Points, in no order, along strands that fork, close into loops and pass close to each other.
In the rows, 128 means zero.
Two points are linked if the straight distance between their rows is under 168. Some points are linked to none.
mupub: [146 152 132 122 220 153 130 120 115  98 120 187 176  96 112 117  86 151
 102 152 123 128 155 139 165 157 168 144 146 195  85 152 115 146 152 163
 125 135 177 128 109 141 117 141 105 179]
Bomo: [124 109 221 119 143 125  96  64 173 143 124 118  68 155 102 107  97 105
 137 141 150  61  90  87 146 102 157 151 175 124  93  59 121 145 148 123
 154  97 112  94 120 147 117 102 121 149]
bomit: [123  60 101  91  82 215 107  85 118 185 131 132 116 172 163 148 118 137
 117 110 175 196 123 130 151  96 105 104 130 130 148 128 151 124 156 123
 171 120 110 154 121 127 137 157 142 127]
Lada: [172 126 176 154  93 132 193 163 133 123 143  96 154 127 131  86 176 108
 124 103 138 158 156 114 123 121  72 128 121  77  99 105 126  95 168 143
 156 175  88  85  81  74 121 103 121 123]
Revab: [115 129 141  77  75 155 114 114  99 145  97  88 160 108 134 118 105  94
  84 164 179 134 111 102 127 165 128  98 123  77  81 151 175 171 151 157
 125 174  84 144 105 129 144 143 127 127]
gufu: [ 97 126  72 101 118 171 113 121 169 171 131 174 195 111 129 185  78 145
 152  74 173 136 133 154 140 114 169  81 101  76 109 183 157  93 157 122
 166 125 106 152 145 171 138 176 111 189]
kazul: [121 169  95 157 208 122  96 145 132 121 201 192 116 171  79 148 100 155
 142 106 103 135 195 131 114 147 150 108 182 125 160 128 120 117 131 140
 151  93 145 121 173 151  95 203 133 151]
nuni: [143 158 114 147 212 138 120  94 141  90 186 176 202 105  90 165 108 161
 140 124 100 100 136 129 128 147 142 129 116 128 106 207 125  91 131 180
 125 165 129  96 120 119 136 162 109 154]
Tefal: [104 116 119 127 170 117 112 106 133 108 127 163 151 112 127 124  99 126
 145 121 118 108 141 101 124 113 139 129 167 144 133 147 127 191 122 123
 131 116 133  97 107 129 126 150 120 161]
Povav: [133  88 125 166 158  90 131 105 120  50 169 102 102  73 153 135 137 113
 133  92  76 117 141  95 111 158 123 139 163  94 151 158 102 164  84 134
 123 138  98  66  98  78 157 126 120 114]
Rur: [141 118 140 107 145 141 156 175 120 183 106 145 156 125 124 114 171 139
 132 121  72  87 135 134 162 144  85  94 141 134 161  81 109 165 147 153
 146 103 132 153  95 160 144 121 173 134]
Pori: [132 128 144 103 101  77  96 129 106 159 155 115  83 176 109 101 144 115
  92 102 153 122 142 139 101 168  39 120 118  70 152  46 111 157  87 155
 117 111 139 180 158 119 134 143 144  89]
sipi: [101 125 103 110  93  87  82 133 112 161 144 155  50 166  96 117 113 127
  91 134 139  95 121 149 139 170  74 127 110  87 166  74 125 131  92 123
 145  96 100 168 168 106 114 144 127  97]
Sif: [142 117 150 138  95  66 121 142  74 130 152  74  77 132 113 111 170 117
 101 112 133 152 110 131 118 174  35 153 111 105 143  71 104 136  74 172
 105 130 114 125 133  90 152 116 159  77]
Nokez: [117 165 147 114  70 111 129 129 122 124 161 116 187 152  75 107 133 108
 152 113 159 105 138 108  72 131 104 113 104  80  98 127 164 116 130 152
 106 140 124 132 132 110 150 116 146 104]
zevez: [134 136 122 133  84 152 138  94  90 145 147 110 111 139 211 167 163 140
 121  89 132 164 131 142 109 115 117 161  50 108 142  96 111 117 129 123
  95 147 126 143 129 151 160 129 161 110]
gur: [116 142 161 121 173 143 127 154 122 150 105 190 183 146  47  71 134 125
 126 165 114  64 152 146 159 143 124  98 131 178  82 100 119 154 145 149
 166 105 179 149 132  96 105  91 120 166]
zonep: [145  97 153 143  97 144 151 135  79 142 103 130 125  96 160 106 174 125
 104 120 124 112  95 112 158  96  38 155  98 119 131  61  45 123 156 172
 135 128 151  97 145 107 167  73 164 133]
ronef: [144 169 121 161 144 129 155 159 102 168 100 115 204  84 108 157 154 117
 163  97  55  91 181 120 103 175  96  61 118  96 177 100 121 156 135 168
  94 140 139 145 118 144 188 144 181 129]
Dusa: [ 75 127 167 121 177 106 110 131 136 136  99 204  93 115  64  95  68 131
 130 142 139  34 106 144 186 130 161 134 142 116 107  93  96 119 130  91
 169  93 135 107 137 102  76 111  60 179]
tob: [116  88 134 103  88 130  72  58 104  97 132 152  68 126 178 111  88 140
 103 126 199 130  89 107 170 148 115 174  80 118  97 140 110 146 112 133
 118 122 137 108 155  89 137 128 113 132]
dob: [159 150 146 118 147  98 106 105 103 134 153 176  96 137  76 133  70 209
 127 118 133 142 132 121 170 168 130 118 100 123 125  99 106  87 123 172
 128 116 142 106 149  85 125 145 124 133]
Lura: [116 146 145 144 157 148 134 154 127 128 135 156 207 137  30  98 122 126
 124 161 125  84 152 132 142 138  99 105 161 156  81 149 119 138 130 146
 152 122 158 112  99  74 129 122 126 140]
kabit: [140 122 162 148 134  96 100  61 118  90 197 129 152 120 111 149  94 162
 140  98 150 131 123  84 114 129 124 152 132 121 113 163 133 112 128 174
 121 138 131  81 136  96 149 133 135 123]
sov: [121 153 140 101 133 144 124 155 129 136  69 107 198 102 170 103 172  99
 140 174 101  77  94 121 108 115 121 119 134 181 113 148 152 155 148 153
  91 125 144 163 136 181 139  92 139 141]
Vin: [142 128 135 119 149  91 139 155 112  82 108 111  98  92 165  82 172 104
 131 160  81 136 112 127  92 110 113 148 132 187 134 150 110 138 115 157
 102 119 195 129 151 137 132  76 121 122]
nelug: [155 122 122 181 169 109 149 152 140 102 154  89 168 135 128 114 180  96
 197 122  62 131 146 113  71 116 107 126 149 164 150 157 117 144 148 163
  71 144 201 129 161 129 143 117 137 100]
boros: [168 178 155 111 120 121 147 146 143 122 150 105 170 158 109 113 147 133
 166 134 108 120 134 119  93 149 126 123 140 118 105 119 157 103 164 165
 127 134 132 122  97 145 124 135 147 123]
beb: [124 104 204 119 150 106 104  73 155 139 164 123  75 144  84 107  92  88
 124 122 139  86 148  88 142 153 119 120 165  82 112  40 136 190 161 151
 163  90 128  86 104 130 133 146 143 148]
vof: [147  46 137 165 133 127 140 112 163  99 120  52 106 131 202 153 135 108
 148 148 138 200 132 123 129  91 140 130 168 175 133 129 152 169 146  99
 102 132  86 105 100 161 150 131 137 125]
romi: [106  80  98  82  83 200  90  91 143 188 124 171 165 135 134 161  82 159
 133  92 204 176 120 143 141 105 139  90 116 114 120 155 167 115 155 125
 156 112 116 153 157 146 132 156 140 154]
gino: [131 134  76 181 125 110 141 107 171  91 178 104 172 156 115 162 161 140
 166 135 103 103 110 143  85  82 164 153 108 146 150 207 122  61 123 107
 102 139 126 128 189 119 109 123 121  82]
Dere: [122 126 149  96 113  98  95 108 126  91 133 139  55 147 150  85 109 152
 104 134 163 128  99 122 137 131 141 163 121 142 134  93 117 129 114 126
 130 111 129 114 148 114  99 109 113 123]
fil: [110 129 168  83 184 120 101  95 132 131 119 232 108 105 113  69  67 144
 121 142 151  66 113 127 192 159 166 140 109 128  99 145 115 115 144 124
 152 106 160 130 163 100  92 113  60 173]
Sar: [118 120  78 138 125 150 123 136 188 103 149 126  98 162 144 162 121 166
 141 147 140 139  92 140 119  77 198 178 146 156 141 178 114  60 127  69
 133 103 130 127 145 175  74 127 113  97]
Pefu: [161 125 134 126  97 157 193 155 148 142 169 135 186 161  97  98 170 117
 112  94 156 156 143 127 132  83  95 109 108  87 112 135 109  65 176 122
 186 174  97 104  76  88 106 119 100 121]
baro: [139  82 140 149 124 110 108 128 150  78 134  51  91 131 146 133 156 107
 142 158 127 164 116 122  96 122 124 156 178 161 114 143 150 138  98 116
  98 127 112 118 106 134 149 104 159  79]
bunu: [136 134 158 158  70 116 145 113 104  90 160  76 152 137 163 127 137 109
 119 103 169 171 135 107 109 115 108 148  96  97  98 124 126 117 158 121
 120 169  98  80 105  91 154 118 109 128]
lek: [141 130 116 178 122 117 165 141 177 145  96 113 168 124 126 154 132 120
 198 136  89 133 120 135 124  51 175 137 124 192 166 134 115 159 167 146
  67 110 183 144 142 171 133 132 133 138]
vidi: [140 120 154 131  92 144 138 142  88 126  95  58 101 118 231 120 161  91
  66 170 150 160  69 114 153 116  97 176 103 110  78 106 107 142 127 147
 103 149  80  95  99 115 144  84 137 134]
bak: [146 122 120 108 110 128 130 121 127 141 139 155 133 166 132  99 137 158
 152 111 152 153 133 108 115  94  90 125 106 156 147 103 110 115 160 145
 114 107 176 131 156 141 141 130 133 128]
fam: [157 180 139 140 173  99 154 136 141  84 173 125 181 120  93 136 139 131
 140 109  89 116 158 130 109 139 155 135 132 123 122 153 121 119 155 155
 119 150 121  85  98 127 118 146 113 145]
sisek: [116 121 133 109 160  95  80 118 140 142  90 129  66 143 144 125 121 135
 124 159  95  67  87 154 130 107 140 147 150 192 155  76 125 135  95 100
 126  87 145 188 155 186 107 105 143 129]
zira: [146 153 157  63  91 147 113 116  76 139 115 118 152 110 158  90 121 113
  69 133 186 195 146 105 115 166 112 101  98  97 115 125 173 190 146 162
 115 149 112 166 120 125 137 165 112 142]
feraf: [ 66 165  64 132  72 135 151 199 131 139 105 140 138 144 122 155 131 114
 142 119 134 123 144 172 101 123 171 129  91  98 149 129 145 102 107  50
 152 110  82 162 138 169  87 140 123 130]
Bazir: [108 116  85 120 103  84  64 130  90 125 101 113  97 131 147 148 134 161
  97 163 148 165 108 167 128 144  96 130 101 173 128 130 136 170  69  85
  83  94 154 205 176 132 113 143 167  95]
puv: [ 80 144  96 108 129 146 134 147 152 162 131 204 199 107 117 139 110 119
 160  76 142  96 161 140 119 142 145  98 105  69 126 159 141 120 130 106
 159 120 108 144 135 149 127 152  98 167]
noz: [159 136 159 114 142 101 156 152 116  83  94 101  89  79 154  91 148 144
 100 180 106 134  75 121 148 110 140 174 133 195 104 130  99 115 131 148
 129 135 165  95 121 125 110  62 106 137]
Sidi: [147 130 145  98  85 133 116 117  98 144 102  83 132 127 200 122 162 116
  73 150 149 125  79 122 121 119  83 171 110 123  97  85 117 149 143 178
  92 132 107 156 128 158 145 106 151 134]
zunuk: [126 133 117 120 119 125 130 120 109 101 153 100  75 142 230 120 165 101
 103  98 136 219 167 131 101 161 117 144 118 100 150 142 163 173 106  91
 108 152 110 147 104 105 132 165 116 119]
sotov: [142 140 163 116  90 129 170 175 149 150  45  53 131 112 171 152 188 104
 103 167 112 131  89 138 134  80 155 127 113 162 101  77 117 138 139 116
 109 144  85 128 105 201 118  71 125 139]
sus: [140 145 109 157 112 135 157 151 107 161 105  96 162  91 168 154 180  89
 145  98  75 109 150 139 100 149  81  95 100 105 183  98 118 152 129 128
  98 151 128 166 115 160 182 137 158 111]
pud: [144 155 168 126 179  91 106 107 154  77 188 150  83 168 124 102 118 166
 136 104 128 169 169 110  67 117 149 135 163 131 149 103 115 138 122 139
 123 110 181  96 161 134 112 155 134 139]
Gos: [102 124  99 159 122 109 152 149 111 106 114 110 146  92 126 117 179 101
 177 135  77  98 128 120  90 117  78 133 117 151 155 146 102 153 108 136
  87 126 188 119 146 107 138  92 129 114]
Bofus: [143 127 111 152 186 111 121 127 158 123 202 165 104 203 101 130 115 151
 159 108 118 177 169 116  91  90 138 123 178 148 183 107 128 128 152 119
 146  86 152 118 171 163  87 192 139 145]
dat: [125 115 139 122 152 124 146 119 155  98  87 137 106 105 116 113 118 143
 122 161 126  79  86 122 158  79 150 171 152 189 116 154  85 107 114  93
 158 122 155  81 114 125  98  81  79 147]
mir: [138  95 152  71 145 104  79  95 133 101 161 133  13 166 161  64 127 110
  79 145 142 123 116 115 146 174 114 147 159 117 137 101 146 161 117 152
 146 115 118 130 140  97  95 132 104 103]
tinur: [143 140 185 103  93 131 169 160 119 132  73  82 162 138 138  87 171  98
 118 131 141 149 119 129 116  71 126 102 106 136  93  63 125 137 164 129
 118 138 111 122 128 189 124  80 129 138]
nobid: [117 142  85 122  80 165 148 123  92 163 133 153 133 135 169 176 139 141
 128  82 143 186 159 169 117 117 128 114  30  90 150 122 132  96 114  97
 124 144 115 174 148 124 145 159 148 108]
Fot: [132 101 111 173 191 129 177 127 176 108 112 122 136  97  85 139 110 131
 115 172  87 114  96 138 154  44 179 159 166 207 136 183 102 118 128  99
 133 134 170 103 115 151 106 119  95 171]
sares: [127 150 113 159 186 120 174 129 168  98 109 159 148  93 122 145  98 129
 156 152  67 115 135 143 110  58 210 158 136 186 146 146 107 149 138 121
  97 118 207 132 156 179 107 123 112 170]
misul: [128 138 129 121  69 167 164 168 109 173  94  79 164 131 140 127 154  60
  96 105 130 131 146 160 103 126 106  83 106  92 112 100 152 134 124  80
 144 183  77 176 100 117 159 118 146  87]
nas: [126 126 184  90  91 143 162 139 152 162  95  83 110 120 105 118 140 112
  97 133 157 107 118 104 160 131 149 116 151  84  94  90 137 141 133 134
 157 135  79 108  69 135 104 114 108 118]
zik: [117 110 124 127  87 148 121  96  90 149 129 137 150  98 130 146  93 112
 100  75 160 192 177 111 108 141  99  77 102  60 154 125 151 165 120 124
 134 161 110 122 109  87 176 172 132 148]
Girav: [122 160 112 154 140 114 150 149  95 139 104 148 210  83  84 161 122 138
 159 122  86 104 156 133 128 171 111  71 112 129 129 153 136 124 108 163
 104 133 128 130 111 104 172 141 146 130]
Dok: [101 127 102 170 172 111  90  92 148 117 177 161 164 162  59 125 102 134
 135 140 139 108 112 134  82  81 144 152 146 153 105 200 158  63  96  88
 123 129 166 134 194 139  98 137 145 146]
voke: [116 107 154  81  65 200 144 128 110 189  93  99 168 112 134 132 143  51
  87 126 146 108 133 110 132 144 108  82 138  57 105 135 166 152 151 136
 148 179  75 151  93 103 150 118 145 105]
Vapuz: [154 120 148 180  88 119 164 113  94 117 168  64 103 154 194 152 159 129
 130  90 139 213 142 132 111 111 136 157  52 127 132 106 118 114 146 124
  77 169 116 101 140 117 171 116 138  97]
kolim: [110 100 116 124 118 112  81 106 121  81 142  67  92 125 202 145 162 111
 119 142 112 119 106 146  85 160 137 165 147 133 134 135 144 148  88 116
  84 126 110 159 122 142 148 117 175  83]
Tela: [106 124 121 145  70 190 148 109 146 174 127 120 136 116 146 191 105  78
 129  60 139 108 149 145 123 123 152 107 110  48 145 111 152 107 133  87
 192 166  65 128  75 114 144 147 126 135]
ral: [126 155 149  89 204 156 102 111 122 137 107 207 153 102  99  99  66 173
 115 146 151 103 140 148 199 173 180 131 137 154  61 144 120 123 163 161
 149 118 163 134 132 108  96 143  69 186]
pupet: [125 126 166 117 189 148 121 178 106 190  95 180 146 138  85  86 159 136
 110 133  94  71 163 130 199 165 105  79 137 149 122  74 100 193 158 177
 170  87 147 167 104 124 118 105 162 153]
Vetib: [166 158 109  97 139 118 167 174 164 125 118 109  96 146 176 156 173 165
 143 151  80 137 111 158 121 131 176 152 135 172 172 126 150  93 144 145
 115 118 113 170 129 197 114 131 141  98]
Zem: [136  76 134 141 126 110 103 114 109  98 136 101  96 110 151 114 125 100
 130 122 118 129 123  83 150 166  67 137 201 121 144 151 145 168 105 158
 135 127 109  88  88  80 154 136 139 105]
noti: [143 168 113 104 177 120 159 190 134  79 112 132 160 116 135  69 177  98
 141 173  59 136 158 127  97 127 155 124 137 184 118 178 130 139 147 140
 112 115 198 142 141 141  98  89 103 143]
bepot: [126 103  71 137 129 158 117  77 112  69 143 113 112 104 233 171 129 152
 126 107 123 167 138 140 151 153 174 152 100 131 151 188 119 133 130  90
 102 152 102 121 119 109 139 154 124 124]
vene: [125 140 113 157 235 150 125  92 128  98 134 205 198  82  72 148  96 149
 113 134 115  94 148 158 143 158 150 137 153 160  83 193 130 121 113 151
 124 154 169 125 124 133 139 153 114 185]
kirar: [159 122 133 147 109 135 164 154 102 101  72  98 130  85 192 121 151 132
 102 167 132 148  83 109 166 112 123 151 119 163  93 126 102 136 151 149
 114 144 120  77 107 118 146  75 114 144]
mun: [155 182 171 169 151 136 101  91 139 168 151 164 130 165  15 160  88 168
 159 145 111  87 148 132 134 178 121 123 153 152  92  57 136  75 105 187
 146 107 148 145 155 140 154 138 183 122]
zif: [ 73 135 105 101 116 118 131 151 120 132 106 170 149 116 122 111 127 103
 134 106 146  91 158 127 129 144 133 116 119  96 149 124 128 177 105  90
 138  99 108 124 123 130 124 150 102 152]
Guv: [165 147  97  94 115 120 147 134 121  94 120 107  66 138 202 137 154 174
 108 144 115 196  97 164 142 145 159 169  92 171 144 139 119 109 125 133
 104 130 129 153 138 156 115 119 135 106]
kez: [138 129 135 115 163  60  72 127 113 128 135 124  81 135 132  95 156 114
 106 138  74  54 111 153 102 176  45 143 162 151 161 106  96 136  70 154
 120  96 172 185 162 115 128 104 147 102]
detuf: [159 156 141 122 185 134 157 196 120 104  72 111 170  91 186  89 194  89
 132 166  62 111 124 116 133 137 144 118 150 157 110 136 136 175 181 153
  97 119 148 132 128 176 104  87 129 153]
nupu: [ 95 134 197 121 166 125 120 104 167 135 124 161  96 112  90 108 120 115
 142 124 127  12 111 101 177 131 163 150 160 104  96  95 103 133 144 130
 181 107 134  80  96 130  90 102 114 162]
fep: [125 140 120 122  80 124 100  95 161 151 113 162 129 112  94 171  79 179
 136 102 211 131  75 123 161 118 158 148  80  82  65 155 124  59 103 128
 127 133 124 115 157 132 132 114 130 126]
fepig: [135 115  83 124 123 136 126  99 113  61 113 111 109  90 210 153 128 160
 126 149 114 166  98 137 147 135 186 167 104 173 133 203 109 117 124 113
  86 130 139 131 126 130 125 103 126 106]
zitag: [135 124  86 121 104 157 114 137 165 144 119 123  96 178 121 138 140 176
 137 170 162 144  78 124 155  92 149 152 149 176 139 159 113  64 110  80
 142 104 146 130 141 129  90 106 112  81]
paz: [124 112 120 124  89 112 150 161  85 147 116 124  95 127 130 116 171 130
 111 121 114 127 110 144 157 146  41 128  98 132 150  83  71 126  96 151
 133 128 139 131 128  90 152 103 139 103]
mag: [124  71  83 170 102 159 168 146 144 167 117  88 159 141  88 176 108 122
 145 120 139 191 141 122 125  80 119  65 148 128 158 133 128 112 152  78
 137 146  80 134 115 122 149 151 136 116]
zeg: [110 107  94 158 188  95 119 164  97 125  77 147  54  91  93 133  77 147
 120 161 102 143 122 143 166 123 161 119 165 183 168 118  99 151  95  85
 139  91 142 119 131 132  96 142 111 149]
nule: [157 139  99  94 102 185 114 153 159 189 122 129  95 177 137 176 153 191
 128 143 157 142  91 123 165 139 142 153 139 128 167 134 127  51 115 120
 139 113 105 147 103 152 114 121 127  83]
zoza: [152  97 107  89  86 201 116 109 131 212 134 119  70 184 163 171 146 162
 104 128 162 162 100 140 167 141 104 135 135 113 152 126 122  88 123 151
 167 131  99 144  99 120 133 129 143  97]
Ganu: [133 143 121 128 126 119  80 107 132 165 129 172  91 136  75 176  46 214
 147 112 174 130  99 130 172 140 154 123 105  93 110 125 138  45 122 153
 139 112 124 118 173 131 117 150 141 126]
zap: [116 113 109 144  82 190 120  83  98 160 143 144 157  99 176 174 115  93
 123  61 135 139 165 126 123 165 112  89  88  55 146 156 173 132 127 115
 156 176  99 125  96  69 160 159 124 132]
gegi: [114 115  79 181  91 109 186 150 119 158 111 131 154 108  57 176 103 146
 156 111 118 169 151 135 138  78 138  85  94 126 168 108 101 110 143  97
 110 126 114 129 153 138 133 150 139 115]
nof: [117 185 122  93 116 107 144 175 146  86  75  82 147  90 123 133 117 124
 133 173 127 120 116 155 114 136 195 116 122 153 107 155 155 123 117 104
 111 141 111 141  98 164 110 103 105 124]
fube: [102 124 141 106 109 139 175 154 126 145  90 113 137 113 122 121 119 110
 101 108 171 148 133 142 161 114 166 115 123  88  95 105 133 149 139  83
 168 141  67  99  65 122  91 140  66 150]
Nevu: [125 166 125 125 163  94  78 111 139 115 172 177 115 145 103 121 106 150
 161 121  98  91 149 130  73 159 153 140 142 107 135 138 161  94  78 134
 110 100 158 150 191 150 114 139 166 126]
Gogab: [126 139  63 147 126 129 178 148 171 105 157 161 135 165 143 138 154 149
 158 121 107 131 116 142 113  80 153 153 110 158 170 179 114  81 148 107
 123 119 150 135 175 141  97 133  96 112]
figu: [ 94 105 116 186 208 125 105 101 163 111 179 149 150 155  64 126  92 110
 145 140 125  93 122 116  93  60 132 141 179 156 133 163 118 109 115  81
 148 115 147 115 151 156 115 163 137 149]
tes: [105 153 173  77  67 119 143 162 125 146  99 114 192 139  66  80 146  93
 134 138 146  91 128 139  93  94 117  93 111 101  78  90 132 141 143 147
 123 134 131 137 127 152 127  95 154 127]
Lefel: [110 123 112 129 101 181 165 133 154 163 122 116 138 134 131 169 121 124
 114  89 161 144 134 143 143  92 159 119 127  73 134 134 123  94 144  76
 180 157  56 108  72 137 108 163  84 137]
sifi: [137 107 135 190 168  81 135  73 120  82 205 113 115 102  91 139 125 146
 147  98  84 103 115  91 114 126 109 157 139 112 144 143  86 107  82 153
 133 139 125  66 146  86 156 112 126  90]
faf: [105 155  92 123  76 137 161 169 143 136  61  65 130 116 152 165 154 118
 126 169 138 137  97 177 141 111 181 125  86 152 122 118 118 128 115  65
 106 140  93 138 108 169 128  91 127 118]
Gese: [161 117 109 194 116 109 173 163 163 131 113  52 150 119 146 144 158 116
 183 129  69 152 134 137  97 104 159 123 122 176 163 143 130 150 161 152
  55 144 154 135 161 147 153 115 133 102]
Sis: [ 98  94 136 151 215 123  82  65 154  88 175 172 128 127 106  98  83 106
 130 113 134  74 139 107 109  77 129 150 175 140 134 150 116 164 118  93
 146 113 160  90 144 136 134 156 123 183]
gelas: [150 115 168 117 154  82 102 106 149  84 163 129  37 158 140 101  97 152
 137 123 131 155 128 129 113  96 145 161 143 155 134  73 117 133 134 123
 133  99 160  96 153 152 122 124 134 143]
meda: [174  68 146 158 157 128 155 112 155 121 139 104  81 124 181 164 124 149
 150 117 116 211 149 117 162 116 125 128 170 151 158 119 147 152 155 137
 136 137  92  88  82 161 137 155 125 147]
donu: [163  99 142 140 150 129 162 159 127 156 108 124 110 125 149 135 149 143
 151 124  86 151 148 121 156 133  92 119 149 150 152  90 132 158 146 141
 130 124 112 116  88 166 144 142 140 145]
Navo: [121 145 168 140 168  89 112 124 120 128 132 178  65 118  64 133  61 168
 116 134 133  90 120 135 194 160 147 135 137 101 123 102  88  94 134 139
 165 113 129  86 123  81 104 148  94 140]
ramis: [113 139  76 141 199 150  44 128 113 154 157 221 113 152  99 155  68 171
 141 121 121 128 165 139 139 187 156 109 172 132 134 172 167 109 115 147
 146  99 153 158 186 149 118 185 141 160]
mez: [123 120 198  87 108 115 130  99 145 166 145  79  97 141  75 130 109  89
  92 151 161  84 114  77 133 169 114 121 161  60 101  77 155 180 150 162
 154 140  99  98  97 132 132 130 148 107]
bibi: [160 147 112  95  98 174 190 155 142 171 160 173 161 174 115 113 161 156
 136  95 137 156 151 148 130 114 123 104 116 118 150 130 128  57 173 137
 177 130 119 148 104 127 105 134 112 123]
zukid: [133  70 128 120 130 103 115 131 116 113 140 129  38 131 147  91 131 108
  94 124 118 127 139 109 165 188  80 141 173  99 156 108 139 187 103 135
 152 115 104 106 106  63 135 143 108 105]
sebup: [117  98  87 146 113 161 118  88 114 102 138  88 120 137 233 158 135 101
 120 105 151 218 157 134 128 134 150 130  96 121 134 166 144 152 143  55
 103 163 108 124 105  99 143 173 117 145]
Rap: [120 157 121 132 132  96 114 137 113 100 116  95 131  84 178 159 163 103
 149 111  77  78 128 138 100 170 121 139 121 115 165 121 138 157  92 143
  94 128 113 142 116 169 165 125 158 109]
vad: [106 165 146 107  89 105 110 154 134  85  91  59 166 113 137 102 134  82
 130 174 143 121 111 143  77 128 151 123 128 142  87 147 175 159 125 102
  87 150 100 133 114 135 137  95 121 108]
pubut: [123 139  99 149 133 133 118 118 181 120 142 121 187 145  73 145 120 142
 146 158 144 118  98 123  87  59 142 150 132 169 104 210 149  66 134  85
 100 140 159 132 152 129 105 117 125 112]
nomut: [119 169 131 139 128 111 148 168 103 103 130 143 220  85  79 100 139 105
 152 148 106  83 155 125 124 181  94  89 118 116  94 170 127 138 124 153
 121 134 156 116 112  67 143 107 124 138]
Mep: [118 134 126  87  99 155 108 125  98 130  64  99 174 103 211  99 159  88
 104 158 146 126  84 114 119 105 120 136 107 176 103 119 131 180 146 139
  91 127 118 173 151 174 136 101 125 151]
feze: [127 169 150 109 105 150 123 108  94 137 133 124 135 107 190 118 125 106
 107  99 165 215 189 107  96 171 114  91 106  73 146 140 175 193 127 118
 125 167 120 162 117 105 148 177 104 144]
zabaz: [ 94 101  74 120 137 124  49 117 113 150 123 190 129 135 114 139  89 160
 154 129 157 149 130 123 126 139 133 103 142 146 140 162 170 130 105  99
 124  75 153 178 193 131 115 176 155 146]
Refa: [131 142 104  89  91 188 178 146 100 171 144 178 129 158 142 124 131 113
 104  77 137 186 172 146 124 104 108 112  76  91 151 121 138  81 129  99
 174 154 113 183 114  89 110 140 122  95]
voga: [109 131 130 144 154  83  79 116 133  76 176 138  65 165  63  73  85 126
 122 143 114  91 135 120  60 154 156 139 171  99 136 136 156  90  54 107
 126  95 157 150 185 117  85 117 151 102]
Niz: [106 109 136 141  71 113 105  66 101  96 162 125 132 125 144 122 107 141
 120  98 195 158 113  88 119 122  96 154  88  97  97 152 125 121 115 151
 105 143 128  81 135  75 155 125 120 121]
ginun: [134 145 177 144 126 119 116 147 126 181 101 126 128 104   6 137  91 127
 126 175 121  45 119 116 162 170  94  98 161 101 118  84 103 124  85 156
 143 107 128 130 109  81 162 102 168 104]
faso: [109 135 113 124 111  86  75 157 122 124 151 159  61 186  63  85 107 132
 129 162 147  94 118 136 117 148  98 131 144 123 136 128 153  85  86 108
 155  89 140 153 169  88  92 125 120  88]
nug: [136  92  96 165  96 157 176 168 134 148 102  76 152 140 133 134 154 101
 134 121 119 166 153 137 130 121  90  79 137 125 145 135 139 131 144  85
 129 168  83 125  83  97 159 127 124  95]

A fork is a point with three links, a tip a point with one. Leave the first point through the second and follow the links. Name the first fork or tip that comes.
mupub, vene => vad
Bomo, beb => feze
tes, Nokez => Dusa
Vin, noti => noz
noz, dat => Vin

A tip is a point with one link. Name the tips that can be reached along the links from each point below, in the order of the rows.
Povav => zabaz
faf => Vetib, fep, gegi, vad
Sif => zonep, Nevu
